A landscape with many peaks, sampled at points; each row gives a point and its height.
From any point a climber steps to the highest of the 2 points nearest to it. It stops when none of these is higher. Distance is the straight distance between rows; heights are no part of it.
galel (h 411): [ -8  56  -8 -28 -13   2  28   5   9   4   8  53   4  -4   9  -7  28  27
  14  27 -15 -27 -21 -71  15  29 -12 -15  10]
bup (h 87): [-16  23  15 -42 -20   4 -46  21 -30  26 -38  12 -12 -26  44  32  -3  -7
 -10  11 -22 -28  -4 -57 -23  20 -23  -4 -17]
Rem (h 443): [ -8 -41  14  13 -15 -25  -9 -31   8 -28 -44 -12  -5   4 -21 -39 -20  -9
   4  40  15  18 -15 -10  30   3  14  24   7]
Pilu (h 319): [ 24  15 -21  24  26  60  11  18  55  10  61   6 -10   5 -10  -8   4   0
  41  -4 -30   6 -27 -14   8  39 -28  -5  30]
nog (h 156): [ -1  -7 -50  45  10  87 -13   3  51  -1  73   8 -22  17   4  30 -12 -17
   7   6  -8   3 -50   5 -23  -1 -19 -13 -12]
fiv (h 486): [ 23 -32  28 -18 -44 -29 -21 -14 -54 -42 -27 -32 -55  -9  -7 -18  19   4
  20  16  40   1   9  34   9  12 -40   0 -11]
Razon (h 535): [ 17  13  24   7  24  10 -25  21   3  14 -27 -22 -24 -18   4  -7  44 -21
  23  24 -43 -10   5 -19  12   9   2   9  12]
menev (h 361): [-39 -11 -12  16 -40 -52  26 -47  13 -15  -2   0  10  20 -30 -33 -50  13
   5  10  35  -5   9  23   2  -8  31  -1 -15]
Zazaf (h 619): [ 60  -5  18 -13  44 -24   3  47 -54 -21  -8 -46 -21   2  19  12  22  -5
 -11 -12  12   0  -7  23 -23  15  33  16  -3]
dogo (h 463): [  6 -17 -28  42  29  55   3  12  17  35  30 -10   1   3  43 -23 -19 -28
 -25 -19 -16  20  -4  26  12 -22   8  45  27]
penop (h 184): [-21   3 -23 -13 -15  38  36 -27 -14 -18  45   5 -12  -6 -74 -69   3 -33
  -7   8 -15 -20 -16  45 -17 -26  -3   7  16]
Fozat (h 444): [  2 -24  -1  40  43  25  -7  18  18  23   3   4  -2  -5  38   6  -4 -11
  -9 -13  -4  23 -10 -14  13  -5  28  56  19]
Det (h 439): [-38 -29 -29  12  -7 -39  18  -7  10   1  -2 -10  11   4 -22 -26 -50  11
  -3  -9  18  -6  13   5 -16 -19  47  21 -10]
Nukob (h 498): [  5  -5   1  30   6  37   7  12 -21  -1   7 -21  22  24  -3 -35  -7 -36
 -32   6 -16  15  -2  44  16 -49   9  -4  26]
zunas (h 532): [-32 -21 -23 -10   7 -16 -15 -17  18   4 -23  13  12 -29  -9  -9 -63  14
  -6  20  -7  10   1  -8 -32 -32  -1   1  20]
dit (h 270): [ -5 -13  23  -4  -1   3  28 -41   2 -19  26  47  33  24 -43  -3 -22  32
  16  12   8  24 -26 -10  10   3  -2 -16  26]
gimod (h 438): [-24 -32  -3  -1   2 -48 -24 -18  -2  27 -15  15  11 -27   3  16 -52  21
 -11  -5  20  19  23 -11 -21 -24   2 -10   2]
pov (h 469): [ -6   1  21  22  -3   1  14   3   3   1 -12  17   5   6   8  27  17  14
  21   7  -8   8  13 -25  13 -32  12   5  -3]
Zap (h 656): [ 33  20  24 -48 -16   2  25  -8 -19 -41 -21  25   7   2  -7 -22  38  31
  20  10   4   2 -26 -31  26  45 -39  -3  10]
Fas (h 115): [ -1  10  30  -9  -8 -50 -23  15 -27   1 -40  -2 -19 -19  -5  12 -14  39
  14  -3  51  19  18 -25   5 -25 -20   2 -41]
duk (h 644): [ 27 -10  48  34  23  22 -21  31 -18  -6  -4  -2   3  31  51  52 -17  -2
 -28 -15  35  28 -18 -19  -3   7  41  33 -11]
bebuf (h 373): [-14 -36  11  24   3 -11  -3 -14  -4  16  -4  16  29   1  23  23 -43   3
 -30 -12  14  17   0   0  -7 -31  32  25   7]
tos (h 158): [-12  -1  10 -40   3 -18 -23  -9  19   6 -10  24  29 -14 -35  13 -22  23
  10   1  14  10   3 -51 -32  18 -20 -44  -4]
sediv (h 711): [-20   6  28  44  18  27 -54  21  28  23  -5  23   0  29  37  40  -6 -13
 -14   1  15  18   8 -39  22  -2  17  23   6]
tavi (h 289): [ -3   1  25   3   9  14  20 -11  28  -1  44  42  33  30 -26   5   1  30
  28   0   6  14 -21 -37  28  36   5 -23  24]
ror (h 305): [  9  11   4   8  15  39  14  12  33  12  26  24  21  15   4   8  18  15
  32  -4 -16   7 -17 -43  27  30 -22 -18  25]
rifi (h 445): [  6  -7  21  43   7  22  17   8  -4   1   6 -10  11  26  17   2   3  -3
   4  -9  -8  20  15  11  21 -39  20   5   6]
zatuz (h 54): [ 33  41  -1 -22   7   3 -23  33 -13   8 -32  -8 -24 -29  67  18  45 -13
  -6   8 -50 -19   7  -6 -19   5 -13   3  10]
Tam (h 614): [ 36   7  26 -32 -18  -9   0  -5 -29 -36 -30  -9 -21 -29 -11 -13  47   7
  27  17  -8  -1  -5   4  16  17 -44  -9  14]
zoto (h 300): [-27  -4   0   6  -5 -35  21 -19 -35 -13 -32  10   9  11  -9 -51 -67   7
 -24  21  33   7  -7  32   9 -37  28  36  -6]
pezi (h 620): [ 33 -22  53  31  10  -5  -2  25 -36  -5   7 -18  -6  23  30  24 -27   0
  -5  -3  13  27 -18  -6  20  -7  49  34   8]
vebo (h 272): [-15  24   6   3 -20   3  44 -12  26 -22  27  19  29  27 -31  31   6  40
  29 -13  10  -9  -1 -24 -13  -9  18 -32 -16]
dobug (h 491): [  7  -3  26  -8  15   6  -6 -12  17  -2 -17  -3 -13 -12 -40 -25  19  -5
  30  33 -41   1 -12 -31   3  26 -11 -12  16]
Sud (h 233): [-14   4  -8   1 -16 -41  10 -13  18  19  -1  26  24   2  31  60   1  14
 -15 -41  32 -12  26 -11  -2  -7  37  21 -23]
soko (h 174): [-33  -7 -49  51  -1  57 -32  -1  66   0  58  30 -24  39  22  57  -8 -15
   8  -9  15   0 -21 -10   0   7 -15 -16 -15]
vefo (h 587): [ 45 -34  28   9  -2  -8   3  26 -61 -19  15 -41 -26  13   9  10  -8  -6
  -4  -3   5  13 -20  31  23 -12  30  30  25]
Kuf (h 372): [ -2 -13 -24   5   7  62 -20  -7  58   8   2   2 -29 -12  32  28   5 -18
   1  -6 -57 -18  -6  -8 -35  15 -19  18  -5]
misu (h 302): [-32 -29  -7  11 -38 -54  30 -40  27 -19   2   0  -5   6 -34 -13  -9  10
  31   5  20 -16  14 -18  17  28  23  -4 -12]
Gupod (h 213): [-16   6  15  -1 -20 -30 -19  -7   9  10 -17  43   7  19  68  72   9   3
 -35 -31  17 -11  21 -21   4   7  20  12 -30]
Seli (h 55): [ 19  -7  33  -6  38 -32  12  23 -32  -5 -31   3 -15  -8  16   4 -14  23
   4 -17  35  28  14 -27 -39   9  22  27 -40]
vumub (h 410): [-22 -17 -29 -15   7  18   8   4 -10  18   8  -4 -17 -44 -24 -25 -22   9
  -2 -22   4   5  32  29 -37 -35  -7  35 -11]
bisos (h 352): [ 25  13 -31  20  23  60  -4   1  56  15  32 -11 -11 -11  22  14  18 -24
   8  -2 -58  -6  -8  30 -19   9 -23  -4  12]
katu (h 303): [-30 -23 -16  11 -21  39  -5 -22  31   4  16  41  30  10  20  56  -7  -1
 -16 -23  -6   1   3 -17  -3  -7 -16 -17  14]
nep (h 170): [ 17   3   3 -37 -24 -81 -14 -46  27  25   1  16  15  -8 -51   8  -8   5
  -2  -9  54  13  19  -5  23  15 -14 -50   2]
mak (h 458): [ -9 -14   3  12   9  -4  39   6 -42   5   6 -23   4  29   1 -56 -36 -17
 -26 -24   0   5   9  33 -11 -30  38  28 -19]
Tifa (h 65): [ 16  39  16 -34   1  28 -25  20   5  13 -32   7 -16 -24  32  12  21 -12
   7  12 -57 -24   3 -37 -35  22 -33 -18  -3]
Fomum (h 359): [  9  -2  33 -28 -22 -29 -36  -2 -42   1 -45 -28 -41 -22 -30  -5   5   6
  23  30  15  -1 -22 -42  25  13 -30   4 -16]
Soz (h 297): [-29  48 -17 -37 -26 -52 -20   8   2  24 -23  35  -8 -14  20  21   6  21
  -5  10  27 -22  28 -58 -17  -1   6 -22 -33]
taf (h 230): [-23  13  -3 -10 -27 -19  29 -19  14 -14  -4  10  26   4 -37   8 -12  39
  20 -19  32   4  26 -10 -13 -10  -5 -32 -25]
rivum (h 46): [ 35  -3  -1 -10  19  14  -2  39 -32   1 -24 -13 -12 -14  66  29  38  -6
 -11 -22 -23  -9   1   7 -20  -5  -2  29  -3]
ged (h 551): [ 31 -18  15  25   9   8  -2  26 -60  -7   7 -34  -3  25  15 -13 -22 -23
 -29   9 -13  13 -23  55  16 -37  27  11  27]
vume (h 679): [ 39  13  18 -33  24  34  25  -6  10 -29  13  24  16  -7 -19 -23  51  27
  26  -2 -23   4 -25  -7  12  41 -24  14  21]
lolo (h 449): [  1  47 -14 -30 -30 -25  14  24 -13  -2 -26  16 -15  -8  32 -19  24  22
   7  30 -22 -15   1 -62   1   8 -15  -9   4]
nabu (h 257): [ -1  18  40 -31 -30 -12 -31   2 -29  19 -27 -15  19   0 -38  26  -6  -8
  -3  31  21  -2 -34 -63  50  30  -9 -21 -11]
sezil (h 82): [ 13  -6  16 -17  20 -24 -20  36 -33  -7 -36  -9 -25 -24  19  -2   5  26
  20  -9  12  14  30  -5 -26 -28  -9  10 -21]
nir (h 647): [ -6 -10 -10   2  12   5   8 -16  10  -5  -8  15   8  -5  -4 -32 -53  -1
  11  28 -40   2  -9  17 -40 -36  -4 -15  38]
puv (h 310): [ -2  -5  54   3 -25 -16 -32 -10 -26   9 -26 -15 -12  -3 -34  -3   3  -8
  12  48   9   5 -26 -44  60  21   1   5   1]
tinut (h 242): [-15 -10  18  23 -24  16  41 -34  -7 -14   8  25  16  20 -37 -18 -19   9
   2  13   4  22  -2  22  23 -29  -1  -8  22]
nuve (h 502): [-10  -5  13  35  18   6  -8  17  26  18   1  -2 -25  -4  -6 -13  15  -6
  31  21 -24   7   9 -32  41  13  16  31  21]
voten (h 648): [-11   9  -3 -18  15 -30   4   5 -64 -12  -8 -37   2 -13 -17 -15  60 -18
 -32 -23   6 -21  29  73   8  -7   0   1  -6]
diter (h 155): [ -3 -14 -10  -4  -1  11  44 -16  11 -32  53  25   6   7 -52  -4  -2  35
  43  -5   3 -17 -41 -17 -17  37   0  -6  -5]
pev (h 334): [-12 -25 -10 -21  -2  -6   2   0 -26  -1 -18 -21 -24 -43 -32 -53 -12  21
   3  -8  23  29  33  45  -7 -30 -32  25 -15]
Fivud (h 467): [ -1 -28 -13  14  21   2   8   2  20  13  -3 -17 -18 -14   8  -8  -5   1
  21  -2 -47 -16   6 -12 -30  -8  16  16   1]
vudum (h 337): [-11 -16  13  11  -7 -52   3  -8 -35  -1 -27   4  31   3  18  -3 -78   4
 -29   7  28  17 -18  17  12 -30  30  21  18]
rupum (h 308): [-31  38 -21 -27 -28 -18 -16   7  22  13 -21  32  15  15  32  40  17   3
 -18   1   3 -38   8 -64 -13  16  11 -27 -22]
rog (h 125): [-12  33  17 -51 -29 -23 -40  16 -33  25 -37   9   0 -32  10  33 -14  11
  -7  16  15  -9  -2 -63   1  21 -40 -33 -17]
vodo (h 265): [-23   1 -14   7 -36 -57  32 -25  23   6  16   2  12   1 -18  29   1  18
   9 -19  25 -15  18  -7  18  -2  45  11 -19]
Mumeb (h 540): [ -6  40  -7   6 -16  14 -22  27   2 -12 -31  33 -10  33  78  26  26   1
 -22  13 -12 -18   3 -45  -7 -10   7   6 -19]
vala (h 220): [-16  -8   3 -28  11 -22 -11 -29  30  30  17  27  30  -3 -33  13 -27  -5
   5  11 -12  -8 -19 -54 -15  37   6 -39  18]
kemu (h 30): [  2 -15   8  25  28  15  31   1  -4   4   2  15   4  25  46  24   1   6
 -17 -42  17   9   9  -3 -34 -11  42  35 -36]
gebo (h 354): [ -6  -3  -5 -12 -21 -67   2 -38  49   8  12  12  29  18 -40   4 -22 -20
   0  14  15  -5   4 -17  11  14  45 -38  15]
viti (h 555): [ -9  11 -54  58  14  42   4  21  40  20  45  -2   4  27  10 -46 -42 -20
  15  10   3  17 -16  17  26 -13 -16   4  48]
zok (h 291): [  1 -22  31   1 -24 -62 -32   3 -18   8 -19 -11  27  11  12  39 -63  -3
 -29   5  23  13  -7 -19  14 -13  42 -12  12]
Damed (h 173): [ 10  27 -49  15  -6  45  43  23  28  -3  45  17 -15  -6  24  18  37  13
  27  -4 -29 -29 -20 -13   3  -6 -17  -5  11]
Kiko (h 111): [  0   8   3 -42 -28 -65 -31  -3  13  22 -16   8  18 -18 -16  34 -17  12
 -10 -16  47  17  30 -20  13   1 -13 -47 -17]
Puzar (h 50): [-20  -9 -35  33  -4  55  12   6  31   6  21  -7  10  18   8  22   8 -12
 -12 -19   0 -12   0  -3 -14 -42  25  24 -25]
tisa (h 660): [ 30  10  11  28  40  20 -23  11   9  14  15 -29   0 -19  16  13  34 -20
  -9   2 -48  13   8  57  17   2 -20 -13  44]
kug (h 549): [ 41   1  11 -46 -24 -27 -34  13 -41 -43 -24 -46 -53 -30 -22 -13  26  12
  25  15  22  -8   3  35   6  23 -55 -14   3]
Movu (h 401): [ 13  -6  44  29 -22  -1  17   9 -42 -25 -11 -32   5  36   1  -5   2   2
  10  -1   1  14  12  31  18 -38  18  -2  -7]
niniz (h 424): [ 23 -10  29  -2 -27 -42   4   9 -47 -39 -39 -35 -37  10  -1 -20   7  23
  19   0  56   9  17  17   8   2   3  26 -45]
gira (h 190): [-27 -31   1  -7 -38  -7  29 -55 -17 -27  -4  23 -10  -7 -33 -64 -41   6
  16  24  28  13  -5  38  -8  -1 -31  -5   7]
tipo (h 760): [ 28  15   7 -13  36  42  21 -22   1 -12  31 -11  42  -1 -35 -47   6 -18
 -27   9 -43  12 -25  75  -4  21 -19 -19  46]
peb (h 40): [ 49 -26  16  -1  36  37  -1  27 -35   2  -3  -7 -12  -5  66  32   9 -17
 -34 -36 -10  11 -15  17 -36  16   8  32  -7]
muri (h 530): [-15 -25 -17   0   5 -24  21   5  10  -2 -17 -13 -14 -10 -17 -17  -5  15
  32 -12  -4 -13  19 -19 -15  -7  18  23 -21]
ran (h 576): [ -2  37  20   6 -13  22 -26  48  -4   9 -26   4   1  26  51  28  23 -17
   2  20 -10 -14  -2 -65  28   8   4  -7 -11]
falor (h 293): [-15  40  -6  13 -31  -4  23  -7  42  -4  30  36  33  19  -2  64  18  18
  14 -10  15 -19   9 -29  16   0  27 -27  -8]
fozas (h 496): [-27  -3 -52  25  11  31  22  -4   6  25  42  21  -3  -7  18 -18 -53 -18
 -32   7 -19 -16 -34  18 -18 -45  40  51  13]
rul (h 63): [ -5   7 -50  -3 -10  67  36  10  12  -2  38 -21  11   9 -20   3  27 -23
 -10 -21 -11 -22 -10   5 -25 -39   4   6 -20]
razov (h 147): [  2  21  28 -10 -22 -30  12  -7 -26 -26 -36  12 -18  -6 -14   0  15  41
  35   8  20  11  23 -11   1 -32 -28 -15 -26]
zimuk (h 511): [  5  34 -33 -12  -2  25   8  17  18 -13 -17  25 -13   7  48  19  44   8
  -1  10 -28 -22  12 -19 -34 -33 -11   0  -4]
Letis (h 597): [ 11  10 -13 -17  13   2 -17  12 -39   1 -16 -37  17 -16  -2 -49 -42 -41
 -50  15 -39  -7  -5  77 -22 -34  -8  -9  31]
Mabi (h 635): [ 36  -1  10  28  60   4 -31  30 -26  15  18 -43  -1 -26  25  28  37 -16
 -32 -12 -16  13  -7  70  27  12  17  20  38]
Kiz (h 474): [-15  20 -25 -15  -2   9  -3  18   2 -18 -37  25 -11  -4  42  17  20  26
 -10 -12  15  -7  29 -13 -51 -38  -2  17 -33]
Lisin (h 500): [ -5   6 -17 -17  26  12  -1  -1 -16  29  12 -49  12 -17 -13 -49  -6 -49
 -50 -18 -39 -17  10  65 -28 -24   2  -1   9]
zufis (h 459): [-27   6 -63  36  -9  38  24   5  17   7  56  14   5  -5 -14 -14 -56 -25
 -13  19 -17 -19 -48  17   8 -32  16  10  20]
Zorez (h 142): [-10   1  13 -27 -16 -22  35 -34  11 -27  27  44  -1  15 -41 -12  19  36
  40   2  20 -14 -19 -39   7  56  -4 -10 -15]
ser (h 325): [-22   6  33  -9 -24 -54 -24 -19   0   4 -26   9 -36  -8 -31 -21 -13  34
  27  13  65   9  12 -18  27  29 -55 -38 -48]
vak (h 605): [ 27  -7  -5   4  52   7   3  12 -28  24  12 -48  10 -18  22  -1  29 -33
 -47 -28 -24   0  -1  61  -2   2  19  29  10]
tif (h 489): [  0  -9 -57  43  31  74 -12  10  25  40  54 -31 -13  19  52 -20  -8 -48
 -16 -24  -7  15  -6  39  13 -22 -13  19  -4]
Sipa (h 497): [-29 -27 -40  33 -11   0  19  -9  33   6  34  12  15  16 -10  15 -38  -6
  -2  11 -10 -16 -17  -7  -1 -26  31   0  14]
piv (h 39): [ 25 -14  22  14  42  -3  37  12 -29  -2 -13  -5  -3   8   7  -8  -4   8
 -11 -24  21  26   0   4 -27  -8  40  36 -23]
pevu (h 409): [-29  25  30 -14  -4 -57 -22  -4 -11  38 -28   3   1  -1  -7  26   3   3
   4   8  19 -20  19 -52   4   3  31  -7 -44]
Ris (h 162): [ 43  10   2 -24  17   3  26  -2  13  -9   8 -32   9 -18 -19 -17  34   0
  15 -10 -58 -23  -1  47 -20  48 -29 -32  15]
ruvu (h 127): [-19  10  40  -3 -19 -14  25 -24   5 -10   1  32 -12  13 -22  -3  31  15
  46  19  -3 -16  -1 -43  35  28  -8 -17 -11]
Fus (h 521): [  3  19 -60  47  29  60 -15   7  36  33  48 -30   0  29  32 -41 -31 -49
  -8   4  -5  24  -9  53  11 -23 -35  -8  31]
nopo (h 241): [ -9 -25  22 -10 -22 -19 -44   3  -3  13 -25   4  16  10  23  53 -29  -7
 -22  -6   3   1   8 -38 -10  -3   2 -21  -6]
Zef (h 266): [ -8 -29  12  11  -1 -32   6 -28 -45 -18 -27   0 -25  -2  -8 -65 -31   1
  -8  19  30  26   7  55  -4 -27   6  32  -8]
venel (h 166): [ 14  19 -27 -12  -8  17  55   6  15 -30  36  20  -9  -3 -24  -4  38  33
  42   0 -23 -26 -20 -13 -17   7 -10  -5   7]
mim (h 412): [-10 -12 -24   6   3  22   0  -4  54  19  20   2  -8 -21   0  24 -14  -1
  22   7 -49 -30 -20 -45 -29  18   4   2  10]
larag (h 466): [ 18 -18   9 -18  30 -18  -2  39 -76   6   3 -46 -16 -10   0 -40 -29 -10
 -28 -24   7  15  12  67 -34  -4  14   5   1]
luk (h 335): [ 18  -1 -13  30  24  47  16   8  35   5  37 -18   2  11  -2 -18  13 -17
  29   1 -37   5  -8  18  11   1 -18 -18  28]
Difiz (h 434): [ -4  17  -5 -19  -9 -19 -29  17  -2 -15 -49  19   2  -1  47  34  -1  27
 -22 -20  44   5  23 -28 -29 -14   7  32 -43]
sof (h 377): [ 25  -9  23   1   5 -38  15  15 -54 -38 -29 -38 -27  25   9 -21  43   3
  11  -8  22   1  24  42  -3   2  26  21 -35]
molan (h 504): [  8   2  -1 -31 -14 -38   1  14 -67 -32 -24 -28 -29 -21  -2 -24  54   7
  -3  -8  34  -5  37  73   5  -2 -30  -5 -18]
dov (h 200): [  3  12  40 -38   8 -12 -14 -28  -4  -2 -17  15  32  11 -58 -10  -3  12
   6  26  14  15 -39 -65  28  46 -11 -23 -10]
puve (h 218): [ -5  45  28 -29 -13 -33 -14 -27  18  43   1  25  32   8 -45  27  29 -22
  -2  22  24   2   1 -42  50  32  21 -36  -5]
fonar (h 618): [-14  -6 -38 -26  -6 -17   9  24  15  11 -23  -7 -13 -46  15  -1  -5  33
  20 -21   0 -16  33 -31 -23   4 -12  15 -23]
vegar (h 720): [ 13  30  -2  17  37  20   1 -14  15   7  31 -40  50 -10 -21  -7  12 -26
 -44   7 -49  -1 -20  89  16  27 -24 -38  34]
tis (h 342): [ -6 -11  38  28 -38 -32  34 -16 -31  -6 -15 -13  15  16   1  -5 -27  18
   0 -24  20  18  14  19  23 -19  23  25 -19]
tazu (h 525): [-11  22 -22 -36 -21 -32  10  20  -3   3 -31   4 -21 -39   3 -23   0  36
  32  -1  -1 -17  22 -45  -2  28 -38 -10  -7]
Tofan (h 636): [ -1 -15   0  -8   7  -7  19  36 -55  11  -6 -37 -11   0  -3 -44 -16   4
  -2 -36  15   8  39  39 -22 -18   7   5 -31]
vere (h 322): [-23 -22 -34   5 -25  -1 -30 -33  54   5  27  44   9   6   7  72   6 -16
 -27 -18  13 -19   8 -10 -11   0  21 -10   2]
Tud (h 231): [ -6 -28   4 -10 -10 -21   8 -32 -34 -20 -24  -7 -33 -14 -13 -71 -27 -10
   5  30  -3   8   8  72 -14  -1 -22   2  16]
zuzu (h 79): [  4   4 -34 -15  -1  44  37  -2   1 -15   8 -12  21  -4 -39 -23  22   4
   7 -20 -14  -6   9   9 -25 -20 -13  -3   2]
Nitag (h 421): [-11 -16  27 -18  -4 -28 -17 -23  -5  -4 -39  -9 -25 -23 -41 -30  -4  10
  26  28   1   4   0 -35   3  16 -30  -9 -16]
Balat (h 283): [-20   6  30  -4  -9  35 -18  -5  14   8   6  49  24  21  27  55   7  -3
  -7  -2 -10  -1  -5 -50   5  11 -22 -38   0]
funaz (h 719): [ 25  18   1  16   1  30  25  15 -10 -28  -6  -9  12  13  -2  -7  67  -4
  13   0  -7   5  13  25  38  -7 -14 -11  28]
Mebo (h 182): [ -9  12  25 -38 -32 -46 -63  10 -20  26 -23  10   7 -14  11  54 -23  11
 -14  -3  42   4  17 -42  -3   1 -17 -35 -24]
ruveb (h 545): [-12  -7 -36  36  -8  14   6   5  57  18  62  17  26  17 -15  26 -25  -5
  17   3  -2  -5 -28 -25  19  14  19 -19  26]
vogu (h 176): [ 23  -2  -7 -33  -5   6  19 -20  -2 -19  -8 -28   0 -30 -45 -46  23  -5
   5 -11 -27  -9  19  67 -22  42 -39  -9  15]
fut (h 575): [ 42  -1  24  -5  37 -15 -33  39 -29  -8 -24 -46 -23  -3  13   7  36 -17
   6  10 -22  -6  -7  -4   2   5  24  19   8]
Lafog (h 553): [ 36 -21   6 -19  27 -40 -20  31 -65 -23  -6 -65 -28 -17  -8  -5  12  -2
  -6 -15  12  -4   0  63 -17  18  11  13   1]
Badat (h 95): [ 24  10 -10 -32  -2  46  11  12  15 -20 -17  -4  27  -8  -1   4  24   7
   7 -12 -25  -2  -2 -12 -31  -1 -30 -18   4]
Detel (h 188): [-32  13 -37  43   4  38 -36  12  53  12  32  38 -29  29  53  51  18  -2
   1 -15  16 -13   2 -35  16   9  -7  18 -14]
Rifo (h 198): [-28   7 -11  32   2   1 -25  -2  41  20  19  48 -10  33  65  68  13  -8
 -27 -34  17 -10  10 -20  27  20  33  22 -26]
bip (h 393): [-16 -10 -15 -17   6  -3  11  -1 -41   3   4 -42  -7  -1 -21 -87 -13 -36
 -35 -11  -8 -11  18  53 -11 -24  14  18   2]
guz (h 210): [-16 -20  -2 -12 -27  27  45 -51 -18 -33  32  32   1  11 -54 -59 -11  -3
   3  18  11   2 -17  39  -2  -7 -13   3  15]
Gesa (h 181): [ -9   5   4 -16 -15   0  26 -18 -14 -34  -9  12   4  -1 -51 -27  11  33
  27  -1  29  15  28  12 -13 -22 -31 -21 -22]
zozut (h 692): [ 36  35   9  -4  34  31  11   9  18 -22  20   8   6   1 -11 -10  70   6
  25  11 -29   5  -5  20  22  36 -28 -18  37]
popot (h 157): [-11  -5 -19   5  11  13  26 -29  -8  -4  27 -24 -11 -14 -50 -44  37 -31
 -15   0 -34 -18   8  64   5 -13   2  11  17]
nimat (h 538): [-18 -10 -26  14  24  10  27 -12 -11   9  15  18 -12  -2  -2 -49 -34 -16
 -15  15 -27  -8 -20  41 -12 -51  34  47  25]
gez (h 280): [ -3  13  -5 -31   3 -28 -15 -25  53  30  27  26  38  17 -42  25   1 -24
  -5  15  10  -9 -11 -45  14  30  40 -39  11]
muf (h 594): [ -9   3 -52  41  13  55  -1  11  61  10  60   4  23  22   2 -14 -49  -8
  11   6  -1   9 -45  -9  13  16 -11 -17  42]
pena (h 360): [-31  -7 -21  -1  -3  -7 -16  -1  39  25   1  17  -2   9  24  45   2  -8
   0 -11 -19 -39   2 -55 -10  22  18  -8 -15]
Pamu (h 784): [ 20   2  -5  -4   9   2   8  14 -24 -21 -25 -30   3 -12  -9 -14  56  -8
  -4  -4 -15  -8  23  38   1 -19  -5  -7   2]
ziba (h 673): [  0  20  58  17  11  -1 -41  18 -12  14 -17  15  -1  24  38  63  -1  -1
 -22   2  30  19 -10 -49   9  10  45  26 -24]
pana (h 440): [-19 -15 -27  25 -13 -51  15 -19  42  21  28  15  26  13   0  14 -43 -21
 -11   3   4 -10   7   2  22  -3  57  -7  30]
Vaba (h 475): [-11 -29   9  39   0 -15   8 -11  22  -8 -10  -6 -11   6 -14 -24  -1   4
  16  20   5  13   2 -19  47  10  36  46   9]
dad (h 237): [-16  -3   5 -16 -24 -70  -5 -43  23   6   4  24  -4  -9 -50  -8 -22  37
  22  -2  67  13  17   2  23  20 -35 -47 -27]
Sasu (h 572): [ 24  -6 -13   3  34  28 -22  -4  -5  32   6 -46   9 -15  48  14  10 -40
 -57 -32 -48  -8   0  73 -32   2  -7  12  -3]
les (h 519): [ -7  19  40   0 -11 -17 -14  22 -23  13 -35  -5  -8   6  16  17  19  -1
  14  15 -10  -8   7 -59  17  -7  16   3 -19]
Nuni (h 38): [  8  -2 -15  31  20  52  17  19   4   6   3   6   1  33  62  24  28 -10
 -17 -36   6   1   6  12  -9 -32  11  32 -36]
bufon (h 255): [ 10 -13   2 -29  -5   2  -6   6 -20 -11 -24 -16 -15 -47 -37 -42 -22  30
  22  -2   7  28  23  30 -10   7 -64 -21   1]
bezib (h 406): [ 24 -41  29   7  11 -44 -12  -4 -35 -24 -39 -37 -21   1  -8 -28 -21   4
  -5  15  23  26 -21  -8  15   8  26  43  -4]
giko (h 112): [ 19   4  19 -39   5  33 -27  11  18 -10 -27  -5  27 -14 -11   8 -14   8
   6  -2 -19   6 -14 -45 -39  23 -40 -31   1]
sir (h 536): [  9 -23 -30   8  39  46 -13 -10  13  17   2 -22 -14  -2  41  -7  -5 -31
 -40 -24 -41  -7  -2  50 -47 -21   3  28 -13]
Lub (h 758): [-29  11  17  25   4  18 -42  -2  43  31   5  28  21   6 -10  28  -2 -17
   1  19   6  18   6 -56  36   8  10  -3  27]
rere (h 479): [-11 -20 -30 -11   9  48   3   1  -8  20  10 -12  -8 -17  13  -9 -10 -15
 -19 -30 -27 -12  23  35 -57 -34 -22   7 -10]
zefi (h 180): [-12  35 -55  26 -14  46   4  26  51  -1  45  39 -14  15  42  50  28   9
  11   0  -2 -21 -22 -40   6   6 -19  -6  -3]
fusar (h 307): [-11  40 -31 -10 -35 -14 -14  -9  62   3  34  56  14   5   9  81  36  -6
 -16  -1  25 -26   8 -27  11   4  30 -13  -5]
razo (h 695): [ 23   5   6 -13  10  10   4 -14 -27 -25  -4 -29  19  -8 -28 -38 -12 -23
 -20  24 -37   6 -11  73 -16  -3 -17 -31  41]
budud (h 202): [ 28 -25  18 -40   0   7   4 -27 -15 -47 -14 -12  -3 -17 -43 -51   1  11
  18  11   1  23  -6  37 -21  34 -49 -21   7]
samu (h 688): [  8  25   0  26  37  11  -8   4 -10   4  25 -47  26 -15   5  22  44 -16
 -28  -4 -39 -12  -4  74  32  22 -24 -43  25]
bani (h 693): [-10  -3  28  35 -18  -2 -20  -3  25   4  -2  10  28   6 -19   9 -14  -1
   1  19  15  37  -2 -29  69   8   1   0  41]
Rira (h 418): [  4 -31  32 -13 -38 -23 -16 -14 -24 -25 -30  -8 -46  -6 -11 -38  -2  13
  33  23  56  14  10   6   3  33 -57 -28 -35]

For each start below, name the point where the climber stops.
kemu -> vere
dov -> Zazaf
nep -> Pamu
Nuni -> muf
bufon -> tipo
tinut -> fonar
Rifo -> fonar
niniz -> Pamu
